Each scene shows the same named points in several views. A view is turned or mirrored, and shifted as a whole, has a little noise and may leave points out.

Scene 1
View 1
vek: [  0 -20 -22  -6 -12   4   6   1  12   5  12  17  -6  -6  -6 -12  13  -5
   9   5   3   7  20 -32  10  18   7  17  17  -1   4  -9 -12  -3  -9  14
  -3 -12   2  11   5 -12 -15   4   9  13 -10   6   9   1   3  12  19   2]
rud: [-21  -1 -15  -8  -5   1  -1  13   2   2 -16 -19 -13   5  -9  -3   8 -22
   7  -1   5 -11   5 -44  11  10   6  15  21 -26 -24 -10  -6 -28 -27  45
 -30  -7 -12 -16   0 -10 -15 -12   9   5 -27  15 -14  32 -11   5  13  54]
kilu: [ -5  -7 -19  -5   6   1   2  -5   6  -2 -10 -10   1  -7 -19  -1  26 -11
   3   3  -2  -3   7 -33  -7  23  17  20  23  10   7  -2   4 -17  -5  25
  -7   2  -6  11  -3 -33  -7 -12   2   3  -2  10   0  18  -5  10  13   5]
nodeb: [ -1 -19 -20 -16   2  12  -8  -9   9  15   3  24   6 -15 -10 -16   6  -4
  -7  -8   2   9  13 -26  11   9 -22   8   4 -15   5  -6  -1 -18 -12  13
 -13 -19  22  11  -2  -8 -10  -9  -2  25 -23   2  22   7  15  11  19   8]
Vok: [  4 -20 -16 -15 -23   5   8   7   9   7  25  22  -4  -3   1 -14   0  -2
  11   6  13   9  26 -30  19  22   3   1  12  -5  -1  -8 -16   5 -14  28
  -3 -13   2   3   6  -7 -18   5  23  14  -3  10  19  -6   7  10  15   5]
Nemed: [ -5 -16 -25 -17   3  14   1 -12  10   9   7  24  13 -10  -9  -9  16   2
  -2  -1   4  10  22 -26   2  23  -6   9   7  16  13  -1   2  -6   2  19
   5 -10  12  12   2 -32  -1 -12  14  12   3  12  28   1  21   6  13 -16]
Pok: [ 13 -34 -29   5  -3   1   5 -20  24   6  16  29 -10 -19 -16 -17  26  -3
   7   4 -14  18  16 -25  -2  17   9  40  21  10  24 -15 -15  -2  -1 -23
   2 -11  16  40  11  -6 -18  17 -19  23 -16 -12   5  -5  -4  20  27 -24]
nono: [  9 -12 -10  -6 -16  -3   7   7   1   0   8  -7  -8 -10  -9  -7   9 -13
  10   6   6  -1  10 -31   5  19  19   7  21  -7   2  -2  -7  -8 -20  26
 -12   0  -7  13  -6  -9 -19  -3   1  11  -4   3   2  11 -12  14  15  14]
vitis: [-17 -18 -30  -5  -1   5  13  -6  20  -2   7  15  -7   5  -7  -6  26  -4
  13  10  -1   6  22 -37   4  24  16  31  22  18   1 -11 -13  -5   1  18
   4  -8  -3   4  16 -27 -10   3  19   1  -6  15   0   5   4   6  17  -2]
ror: [ -3  -5 -15 -20  10  10  -5  -9  -3   6  -9   1  17 -14 -16  -1  14  -8
  -8  -6   8  -1   9 -27  -2  20  -8   0   8   4  10   6  15 -20  -7  31
  -8  -2  10  10 -12 -35   1 -26   5  11   0  12  23  16  13   7  10   2]
mozin: [-17 -13 -22 -14   0  10   1  -1  11   7   0  14   1  -1  -4  -9  13  -7
   3  -1   4   3  18 -37  11  16  -4  15  12  -4  -7  -7  -4 -16 -10  28
  -8 -12   4  -4   5 -18  -9  -7  17   9 -16  15  10  10  11   5  13  17]
keket: [ 17 -16  -9 -21 -13   9  -4   1  -3  12  14  19  10 -22  -8 -15  -3  -2
  -3  -3  13   9  15 -20  11  16 -14 -12   0 -14  11   1  -1  -7 -18  20
  -7 -10  17  17 -11  -6 -13 -11   3  27  -4   0  32   1  14  13  16  -1]
bet: [ 12  -5  -3 -19 -14   4  -5  10 -10   9   4  -7   4 -17  -9  -8  -6 -14
  -2  -4  16  -3   8 -25  11  13  -7 -15   7 -28  -1   3   2 -16 -27  39
 -22  -5   5   5 -18  -5 -13 -20   4  22  -9   7  21  15   0  14  12  26]
Guse: [ 13 -20 -12 -19 -18  10  -3   3   3  14  19  26   3 -15  -1 -19  -8  -3
   2  -2  12  12  19 -23  19  13 -15  -8   2 -17   4  -4  -8  -2 -19  20
  -9 -16  17  10  -5   2 -14  -4   9  24 -12   4  29  -5  14  12  18   8]
Dese: [ 14 -28 -16 -26 -16  18  -6  -4   6  22  29  50  12 -20   4 -24 -10   6
  -5  -7  15  22  27 -16  23  14 -30 -12  -9 -15  11  -4  -9   2 -14  12
   0 -24  32  16  -2   2 -11  -4  13  35 -10   2  47 -15  32  11  20  -9]
View 2
mozin: [ -6  12  -2  -1 -10  -1  11   4  -2  25   8   2  12   1   2   3  -4  -6
  -3  -9  10  -1   1   5  10  -5  39  -1 -19  10   7  25   8   0   9 -18
  -6  -1  -6  -3   9  -6  -1  -2  -4 -13  11  24  -7  -2  17  -1  11  -1]
vitis: [ -8   5  -9 -11  -4   5   9  -4   6  11  16  -4   5  -1 -13  -2 -19 -15
  -4 -17  11  -6   0  19   6  -9  28   2 -22  -1  10  12  22 -11   1 -33
  -3 -14 -19   0   9   7  14  12  -4  -2  11  31  -5   7  10  16   0   3]
nodeb: [ -9  12  10   5   1  -9  24   7  -1  26  -3   6  10   6  -2   5   4   2
   0   2  11  -8   6   1   7  -7  42  -2 -26  10 -12  18 -14  -1   5  -6
   2   2   5  -3   8 -15 -10  -3  -8 -15  20   2 -19   0  -2  -9  11  -5]
Nemed: [-14   2   1 -14   5 -15  17 -11  -1  17   0   5  20   6 -21  -2 -13  -3
   1  -7  24 -15   2  12  -4 -14  34  11  -6   2  -1  19  -8  -2  -6  -4
  -3  -6   0   1  15  12   0   4   1  -8  13   6 -18   6   5   8   7  -9]
kilu: [  1   5  -5   1   6  13  -7  -7   0  -2   9  11  16  -5  -9   7 -24 -20
   0  -2  11  -4   4  14  14 -12  21   8 -15  -3  -6  17  19  -8  10  -6
  -4  -7   1  -3   3  -9  12   8  -6  -6  -6  16  10  10  13  16   8  -6]
bet: [ 13  25   7  19  -6  -2   1   6 -12  11   0   8   8  -1  16  16  10 -10
   1   2  -1  -7  -8 -13   3   6  17   0 -12  15  -4  29 -14  10  13  14
 -15  -2  19  -1   1 -24  -9 -11 -12 -27  -3   2  -4  11  19 -13  30  -5]
nono: [ 11  16   1  12  -1   9   0   3  -1  -3  12   1  -1  -3   4  11  -2 -18
  -4  -7  -4  -8  -8   1   4   6   5  -1 -21   3   1  12   6  -4   9  -9
 -10 -16   3   1  -3 -16   8   5 -14 -12  -3  12   2  21   9   4  18   1]
Dese: [-14  16  17  -2  -3 -35  44   4  -3  32 -10  -7   0  15  -9  -3  20  13
   0 -12  12 -26  -6  -9 -20  -1  35  -1 -15  19  -4  18 -43   7 -11  -2
  -4  -4   6   4  12   4 -20  -5  -1 -20  36 -11 -47  11 -11 -18  15  -4]
vek: [ -3  13   2   1  -4  -1  15   3   2   9  10  -5  -2   4  -6   1  -3  -9
  -4 -14   2 -12  -4   7   0   1  20  -3 -24   4   3   9   3  -7   1 -22
  -5 -13  -6   1   5  -4   5   7  -8  -8  13  14 -13  14   2   3   9   1]
rud: [ 12  26  -5  20 -21  24 -13  18  -7  19  17   7   7 -10  31  16  -1 -18
  -5  -2  -8  15   2  -3  26   7  30  -8 -27  14   8  29  27   4  30 -18
 -13   2  -3  -9  -3 -36   4  -8 -13 -21  -6  39  19  -4  36  -9  25   5]
Pok: [-11  -2  12  -1  18   4  36   2  14  -3  10   0 -12   8 -31  -1 -10  -7
  -1  -7   7 -23   6  21   8  -8  18  -8 -46  -9 -21 -18  -4 -28  -9 -30
  14 -19  -8   1   2  -9  13  22 -15   8  24  -4 -21  20 -32  11  -5   1]
Guse: [ -2  19  11   6  -7 -17  27   5  -4  21  -2  -5  -3   8   2   4  15   0
   0  -8   3 -16  -8 -10 -11   4  25  -2 -19  16   2  17 -25   6  -2  -4
 -10  -7   5   2   6  -9 -13  -5  -7 -20  20   0 -26  12   0 -14  20   0]
keket: [ -2  14  11   6   2 -16  22  -1  -6  15  -7   3   6   7  -4   5   9  -1
   1  -3   7 -18  -4  -7 -10  -1  21   2 -13  12  -8  19 -27   4  -2   8
  -8  -5  12   2   5  -8 -13  -4  -6 -20  13 -10 -24  15   0 -10  21  -8]
ror: [ -4   7   3  -1   4  -8   3  -5  -8  18  -3  12  26   0  -5   8 -11  -7
   4   6  18  -8   6   3   7 -14  34   8  -6   6 -10  27  -6   4   6  13
  -6   5  10  -3   9  -8  -6  -4  -4 -16   0   3  -7   0  17   1  15 -13]
Vok: [ -1  17   4   1 -10 -12  23   2   0  12   8 -12  -9   5  -2  -2   8  -4
  -5 -22   0 -19 -14  -1 -15   6  14  -1 -17  13  12  14 -12   2  -4 -21
 -12 -18  -6   7   6   3  -2   4  -5 -14  20  11 -23  20   4  -4  14   5]
View 3
Dese: [  0 -35   2  38   2 -25  60  -9 -22 -20 -13  -1   8  30 -11  15 -16   2
 -29 -40 -18 -17  20  -8 -26   3 -15  14  11   2 -12   7   6   0  18   6
 -14 -24 -31 -28 -30   8  22 -10 -24  -6  16  -7 -21 -10   4 -25   5  21]
Nemed: [ -6 -21  -6  -2   9  -4  23  11 -25 -17 -14  -2  -3   5  -7   2 -16  12
 -15 -21  -3  -6  10 -13 -28   4  -3  25  -1   7   9 -13  -2  -2  12   3
 -12  -3 -29   9 -21  15  24   4 -12  -6   6   4 -20 -22  -6  -6  13  11]
nono: [ -1  15   4 -10  -1  -7  -7  -2 -19 -12 -13  11  16   6   0  -8  -1  -7
  -7   4   1  -2  13  -3  -2  -2 -14  -9  18  -6  14  12  -1  12  -2  -9
 -12   1 -14  11 -26  -2  17  -6  -5   0  22   2 -19   3  20  -1  14   8]
mozin: [ -5  -7  -1 -12   5 -14   3   1 -23 -10 -22   0   4  -1  -1  17  -6  -2
 -31 -16   5   0   7  -9 -10   3  -7  18   4   7  13  -6   6   2  -1 -16
  -6 -13 -14  -1 -23  18   0   5  -4  -2  10  -3 -20 -13  21  -6  14   6]
vitis: [ -5  -3  -2 -20   5  -4 -10   7 -22 -15  -7  -8  -9 -14  -2   1 -17   1
 -29  -2  11   1   4 -10 -12   6  -3  17  -8  13  25 -17   0   7  12 -14
 -13   7  -3  12 -29   5  12   2 -11  -3   8   7 -39 -10   0  -5  14   6]
vek: [ -2  -2   1  -1   2 -11   5  -1 -19 -15  -9   0   1   4  -4   0 -12  -5
 -24  -6   3  -4  13  -7  -9   3 -11   7   4   4  14   1   1   9  10 -10
 -12  -3  -7  -2 -30   2  14  -6 -13  -1  13   2 -32  -2   7  -9  12   9]
Vok: [ -7  -1  10   2  -2 -13  14 -16 -26 -16 -10  -9   7   2  -8   7  -9  -3
 -29 -14  -6  -8  13   4 -14   3 -13   9   6   4   4   5   2   5  12  -2
 -13  -8 -14  -9 -35   1  18 -10 -20  -4  20  -6 -37  -1  15 -15   6  22]
nodeb: [  7 -24 -10  16   9 -21  28   6 -17 -12 -20  12   8  24  -3  12 -12  -3
 -24 -22   1  -4  12 -17 -13   2 -11  12  12   1   4   5   6   7   2 -12
  -8 -20 -20 -11 -19  16   5  -2  -6  -1   9   2  -6 -12  12  -9  17   0]
ror: [ -7 -13  -5 -13  11  -4  15  17 -26 -11 -28  14  13  11  -1   0  -2  14
  -2 -15  -2  -3   9 -12 -21   0  -4  17  11  -5   7  -3  -3  -4  -9   1
  -3  -7 -40  17 -10  25  19  10   3  -3  11   2   2 -27  12   1  21   3]
kilu: [ -5   4  -6 -24   8  -1 -12  18 -20 -13 -17  11   6  -2   2  -9  -6   4
  -4   3   9   3   7 -12 -10   0  -4   8   7   1  21  -5  -3   6  -3  -9
  -6   8 -19  27 -16  12  17   8   4  -1  11   8 -13 -16   9   7  22  -2]
Pok: [ 16 -20 -15  26  10 -15  18  20  -4 -21  11   8 -12  19  -1 -18 -32 -12
 -15   0  11  -1  18 -27 -14   6 -11  -2   3   7  25  -4  -3  25  29 -16
 -21  13   5   2 -32 -16  23 -15 -16  -1   2  24 -31   2 -28  -4  18  -6]
rud: [ -1  22   1 -32   4 -16 -31  -7 -24  -3 -34  12  25  -1   8  19  14 -12
 -30   1  13   7   2  -1  14  -2 -11  -1  19  -4  16  11  10   7 -25 -30
   2 -18  -6   5 -17  20 -19   8  10   5  19  -8  -7  -1  52   3  19  -3]
bet: [ -4   5   7  -3  -1 -13  14  -6 -24  -9 -29  18  29  21  -2   5  11  -1
 -10 -15  -9  -6  15   0  -6  -5 -16  -7  26 -15  -3  23   4   3 -14  -5
  -3 -19 -32  -1 -18  15  13  -1   0   0  25 -11   1  -6  38  -7  15  13]
View 4
rud: [ 25  -3   5 -26   3 -45 -16  15  -9 -21  -4  -8   2  19  18   4  46  23
  -3   4  19 -29  21  23  -9  25  10  -8  22   1  11 -18 -18   3 -14   4
  -2   5  -3  10  50   7 -16  34  -6 -25  -4  16  -6  15  11   9  35   5]
nono: [ 12   3  -3  -1  -9 -14 -24  12  -8  -9 -10  -6   7  29   5  -6  20  12
  -2  13   9 -14  14  26  -1  21   0  -5  13 -12   0   0  -1 -11  -2   4
   3   8  11   1  12 -10  -6  21  15  -1   5   0   4  19  -7   3  21  15]
mozin: [  6   5   1 -17  -7 -22 -15  24   3 -13  -3   4  -8  22  -5 -23  20  17
   6  14  20 -30  -8  12   3  15  20 -12   5  -2   7   2 -15  -8   6  -2
  -8  10   1  12  16  -3 -17  24  -5 -20  -6   0  -4   6  12  14   5   8]
Nemed: [ -3   9  -5  -8  -8  -4 -13  29   8  -4  -6  14  -9  25 -11 -41  -7  13
   1  20  18 -23 -27  10  11  10  21 -12  -1  -5  -1  12  -4 -14  21   4
  -9  12  12   7  -9 -22 -16  16   7  -6   2 -11  -4   8  11  13 -15   9]
vek: [  2   7  -4  -4 -17  -8 -21  14  -1  -8  -7  -3  -4  29 -10 -18  15  10
   7  18  13 -25  -2  22   2  17  12  -7   1 -14   3  14  -7 -16   8  -8
  -6  10   4  10   2  -3  -7  18   6 -10  -1  -6  10   4  -5   9   9  16]
vitis: [  1  11  -8  -7 -17  -8 -21  23 -10 -20  -9   9  -7  25 -11 -28   3  12
  -4  26  19 -27  -6  17  -7  13  14 -11   0  -9 -12  17   3 -19  16 -11
 -11  20 -11  23  16  10  -7   9   7 -18   0  12  13   6   3  13   3  19]
Vok: [-10  -4   1  10 -18 -11 -19  17   7  -6  -3 -10  -2  29 -11 -19  18  20
  17  20  12 -21   3  19  11   9  22  -3   2 -13  11   6 -13 -13   0 -11
  -2  12   6   8 -12  -6 -16  17  14 -12 -12 -13   5  -1  -5  13   9  22]
Pok: [ 11  22 -16 -12 -36  17 -26   5  -6   3 -10   4  -1  36 -24 -22   1 -21
   7  20   8 -26 -21  28  -6  34  -2  -8  -9 -24  -7  49   2 -32  24  -7
  -7   5  12  11  -6  -9  18  14  -3   4  20 -18  32   4 -17   8   0  11]
ror: [ 12   9  -2 -22   7 -17 -12  31   3  -6  -9  14  -4  20   4 -30   2  19
  -8  10  18 -19 -19  10  11  16  13 -12  13   1   0  -5  -5  -2  14  21
  -5   5  21  -5   8 -31 -18  26   6  -1   8  -5 -18  22  17   6  -4  -1]
kilu: [ 19  14  -9 -19  -2 -15 -19  22 -15 -18 -14  14  -1  23   5 -23   4   8
 -16  18  16 -24  -4  19  -7  20   1 -13   9  -4 -13   5   5 -10  13  10
  -6  15   3  11  30  -6  -5  19   7  -6  10  14   2  23   8   7   8   8]
Guse: [ -5  -1   4   0 -14 -10 -17  13  16   6   0 -12  -3  29 -13 -17  26  17
  24   8  10 -21  -8  19  17  17  21  -1   5 -13  22   7 -23 -10   2  -3
   0   0  22  -4 -21 -24 -16  28   3  -8  -7 -29  -3   0  -3  11   4  13]
keket: [  0   3   1  -1  -8  -8 -18  15  15   8  -4  -7  -1  29 -10 -20  16  14
  16   7  11 -18 -12  18  17  17  17  -4   7 -11  16   6 -17  -9   5   7
   1  -1  29 -11 -22 -36 -16  28   6   0  -1 -30  -7   8  -1   7  -1   8]
bet: [ 12  -2   6  -6   2 -27 -17  16   5   1  -2 -11   4  24   9  -6  33  24
   7   1  11 -14   9  20  13  21  11  -3  19  -6  19 -16 -18   2  -9  15
   5  -2  27 -13   3 -30 -19  36   9  -2  -3 -16 -16  18   3   3  19   5]
nodeb: [ 11   8   2 -24 -11 -13 -14  18  11   5  -1   1  -7  26 -13 -21  20   6
  15   5  16 -30 -24  15   8  26  18  -9   4  -8  14  13 -22  -9   9   5
  -7  -2  19  -1  -3 -22 -11  33 -14 -12   5 -22  -2   3   8  13   0  -1]
View 5
Vok: [  1 -17  26   0  24 -13  -2   3   1 -16  14   8  -9   1 -17  33   4 -33
  14  21 -23 -14   3 -16   1  -7  -7  27  15  16   7   2  -3   1  31 -11
 -22   4   7  -7 -17  -9  -2   2   2   3  -4   8  -8  -9 -27 -22   2   3]
rud: [ -9   3  24   5  21  11  13  14 -10  -5  -3 -17 -16   3   5  22 -19 -24
  16  -1 -16  18 -17 -37 -23 -11 -31  10  27   0  19  32   4 -11  14 -37
 -23   9  -8 -42 -56 -21 -16  17  32   4  11  11 -18  28 -19 -18 -41   4]
Nemed: [ 19 -14  23  -4   9 -15 -10  12  11   2  16   5   3   8  -4   6  -7 -19
  16   7 -14 -10   3   1 -11  20  14  15   3  13 -13 -11  -6  -3  13   0
 -26   7  -3  -5 -11   5  -6  -4   9  -5   1   0  -8 -18 -19  -8   3   7]
nodeb: [ 15 -12  28  13  20 -17   7  18   7 -11   1   5  -4  -1 -21  11  -6 -23
  16   4 -22 -10 -18 -15 -19   5   9   9   2  16   8  -7  -4 -17  24   1
 -39  -2  -6 -22 -27   7 -17   7  10   2   8  -1   6  -4 -10   3  -4   6]
keket: [ 12 -13  17  10  24 -33  -3  10  14 -21   9   6  -5   3 -21  15  -7 -28
  17   2 -35 -15 -20   0  -6  -2   8  10   8  26  11   1  -1 -17  24   7
 -30   6   7  -6 -17  -5 -12   6  -4   1  -3   6  12 -10 -22  -1   0   3]
kilu: [  6 -11   8   5  21  -4  -9  14  15   7   6  -5  -4   8  13  12 -23 -14
   9  -7   5  12   0  -4 -13  16  -4   5  15  -7  -7   2   5  -6  -2 -22
 -12   9  -5 -18 -31  -4  -2   6  27  -1  -1  11 -12  -2 -15 -15 -18  10]
mozin: [  7  -7  29  -1  11   3   4  13  -1   3   8  -4  -3   4   0  14  -9 -20
  18   6 -13   2  -3 -20 -21   7  -6  16  11   6  -2   6  -5  -4  16 -19
 -30   7  -7 -24 -30  -1 -13   3  22  -2  10   0 -18   3 -16 -13 -16   6]
ror: [ 15  -4  16   1  10 -16  -6  16  15   1   9 -10   0  15   5  -6 -22 -14
  17  -8 -22   3 -14   8 -19  14   9   3   8  12  -5   9   1 -14   1  -2
 -25  16  -2 -14 -22  -5 -11   5  14  -5   4   4  -4  -4 -18  -2 -16   6]
vek: [  7 -21  20   7  28 -12  -3   8   6  -7   8  12  -8  -3 -10  30  -2 -27
   8  11  -4  -8   7 -14  -1   8  -2  17   9   3   0 -14  -2   0  24 -16
 -20  -4  -1  -9 -20   2  -2   3  11   4  -3   8  -7 -11 -16 -20   3   9]
Guse: [  8 -15  26   8  25 -27   4   8   3 -22   8   9  -7   0 -27  24   2 -33
  17  13 -34 -19 -15 -12  -5  -8   2  20  10  26  15   1  -3 -12  33   1
 -33   1   8 -10 -18  -6 -11   7  -4   5   0   4   8  -7 -23  -6   1   1]
vitis: [  7 -19  23  -2  17   5  -6  11   3   6  12   7  -7   1   5  29  -5 -21
   8  14   8  -1  19 -16  -6  17  -6  22  10  -8 -13 -13  -2   8  14 -26
 -15   2  -5 -15 -23   4   2  -2  24   0   2   6 -24  -9 -15 -27  -2  11]
bet: [ -1  -1  13   7  27 -25   2   9   9 -21   3  -9 -10   8 -10  11 -17 -28
  19  -5 -40   1 -28  -7  -9 -13  -7   7  23  22  22  25   6 -19  19  -6
 -25  12   6 -18 -34 -22 -16  15   5   4  -2  12   8   8 -28  -5 -23   1]
Dese: [ 18 -20  36   6  17 -35   2  11   4 -24  12  16   0  -2 -38  19  10 -34
  20  20 -44 -34 -15  -5  -6  -2  16  22  -2  38  10 -13 -12 -12  41  19
 -46  -1   6  -2  -5   5 -14   0 -17   3   1  -4  15 -21 -20   2  18   0]
nono: [ -3 -12   4   9  34 -15  -2   6  10 -12   3   0 -13   0  -2  29 -15 -25
   8   0  -7   4  -6 -10  -1  -5 -13   9  22  -1  11   9  10  -8  15 -21
 -12   4   5 -12 -32 -16  -1  13  16   7  -6  19  -5   3 -24 -19 -16   9]
Pok: [ 15 -35   5  26  45 -20  -8  16  18  -5  -4  28  -5 -18 -20  38  -3 -22
  -3   5  26 -10   5 -10   4  21  13   4  -3 -11  -1 -48   1  -6  27 -12
 -19 -21  -6  -8 -18  22   3   5  16   8  -6  12   5 -20  -3 -11  17  18]
View 6
mozin: [ -4   2   0 -16   0   6 -10   5  -9   0   2  -6  10   2   0  -5 -12   5
  11 -31  -2  -3  -9  -9  12  14  -4  -5   3   9  -9  -6   6 -13  -1 -21
  -6  -9  -2 -20   0   1   5   2   3  13  -3  -3   8 -10 -10   5 -22  -2]
Pok: [ -5  -4 -10   1   0   9 -17  -4 -20   7  -8  10  -5   3  17   3  19   9
 -11  11 -12 -47  23  15  28 -10  29 -13 -27  23  11  24   6  22   4  -2
  -1  -4  12 -18 -18 -12  -9   5  20   4  -6 -31   8  -5   5 -20  -1   2]
ror: [-11  15 -12 -10 -10  10 -24  19 -18 -13  -4 -14  13   7  10   3  -8  16
   0 -32   4   9   0   3   1  12 -12   8  -3  16  11  -3   2 -23  -6 -27
  -3  -4   3  -4   4  14 -13   2  -9  11   2  -3   0 -24  20  19 -19   8]
rud: [  6  -8  18 -41  -5   7  -6   7  -1  -8  14 -10  -2  -6 -33 -15 -16  -7
  19 -47   2  -8  -9 -18   7  40 -37  -5  -3   5   0  -4  13 -43  -6 -34
 -16  -6  -6   5  10   2  12  17   8   9 -23  -5 -15   3 -29   5 -28  -3]
Dese: [ -4   9 -11   2   5  15  -3  -9 -12   0 -14   5  15  20  45  29   9  22
 -22 -12 -11 -10  -2  22   7  -9   8  -1  35  22 -21 -16 -23  -2  -3 -18
 -13 -19 -12 -51  16 -12  -2   5   4  17   4 -11  24   6  22  23  -3 -20]
nodeb: [ -1   2  -1 -12   7   8 -13   1 -10  -1 -12  -1   2  13  13   5   8  10
 -10 -20  -4  -5   4   7  10   7  -2  -3   8  26  -4  -5  -3  -8   0 -21
 -15  -7  -4 -28   7  -4 -11  11   1   8   3  -7   4  -1   7  19 -11  -2]
keket: [ -5  11  -9  -9  -7  17  -9   2 -14 -10  -7  -3  14   9  28  22   3  20
 -17 -15  -8 -11   2  17   5   2  -8   4  18  16  -3  -6 -16 -18 -10 -25
 -10 -13  -5 -21  11  -3  -4   7   5  15  -9 -15   8   0  21  17  -7 -12]
bet: [  0   7   1 -26 -11  17  -7   7  -9 -18   1 -11  10   3   8  16  -3  15
  -8 -30  -3  -9  -2  10  -2  21 -33  10  17  11   4  -8 -10 -40 -13 -38
 -14 -10  -8  -4  18   1   3  16   5  15 -22 -16  -7   6   9  19 -15 -13]
nono: [ -5   2  -3 -19 -15  15 -12   7 -14 -10   8  -4   7  -6   1   4  -6  10
   2 -18  -6 -29   3   2  14  14 -11   1  -8   6  10  10   4 -20  -9 -23
  -1  -9   5   2  -3  -1   7   5  14  12 -25 -25  -1  -3  -1  -9 -14  -5]
Vok: [ -6   5  -6  -9  -8  18   1  -3 -15   0   4   2  18   0  18  13 -13  11
   2 -18 -10 -21  -9   2  13   4   2  -1  16   0 -14  -6  -9 -10  -8 -16
   0 -20  -4 -26   2  -7  20  -2  13  20 -17 -16  19   1  -4  -5 -13 -16]
Guse: [ -1   4  -4 -10  -2  16  -2  -4 -11  -5  -5   1  11   9  26  19   2  15
 -11 -17 -11 -16  -3  14   8   3  -4   1  23  14 -12  -9 -16 -14  -6 -23
 -11 -17  -8 -31  14  -9   6   8   8  16 -11 -16  12   7   9  13  -7 -16]
Nemed: [-16  14 -19   3  -6  10 -19  12 -21   0  -6  -5  18   8  24   6  -9  16
   1 -21  -1  -2  -2   4  13  -3  11   2   0  12   0  -1   1   1  -3 -15
   3  -9   4 -23  -7   7  -5  -8  -3  13   7  -6  19 -25  14   7 -15   3]
kilu: [-11   7 -10 -15 -15  11 -22  19 -19  -8   5 -12   9  -5  -6  -9 -13   7
  10 -26   1 -10   4  -7  12  14  -8   2 -23   6  16   9  15 -17  -5 -21
   5  -2  10   9 -12  10  -3   0   2   9 -12 -14  -1 -24   3  -5 -19  11]
vitis: [-10   3 -10  -7  -6   6 -13   9 -18   6   5  -1  12  -4  -1  -9 -19   1
  18 -22  -3 -19  -4 -14  24   5  14  -7 -17   1  -5   9  11   4  -2  -9
   8 -10   7 -13 -17   0  12  -8  10  13  -8 -12  20 -20 -15 -17 -20   4]

Which points are out of place in each view (at most two, in the order of its rows)? Write none if all are in place.
view 1: none
view 2: ror, Vok
view 3: none
view 4: kilu
view 5: mozin, vek
view 6: nono
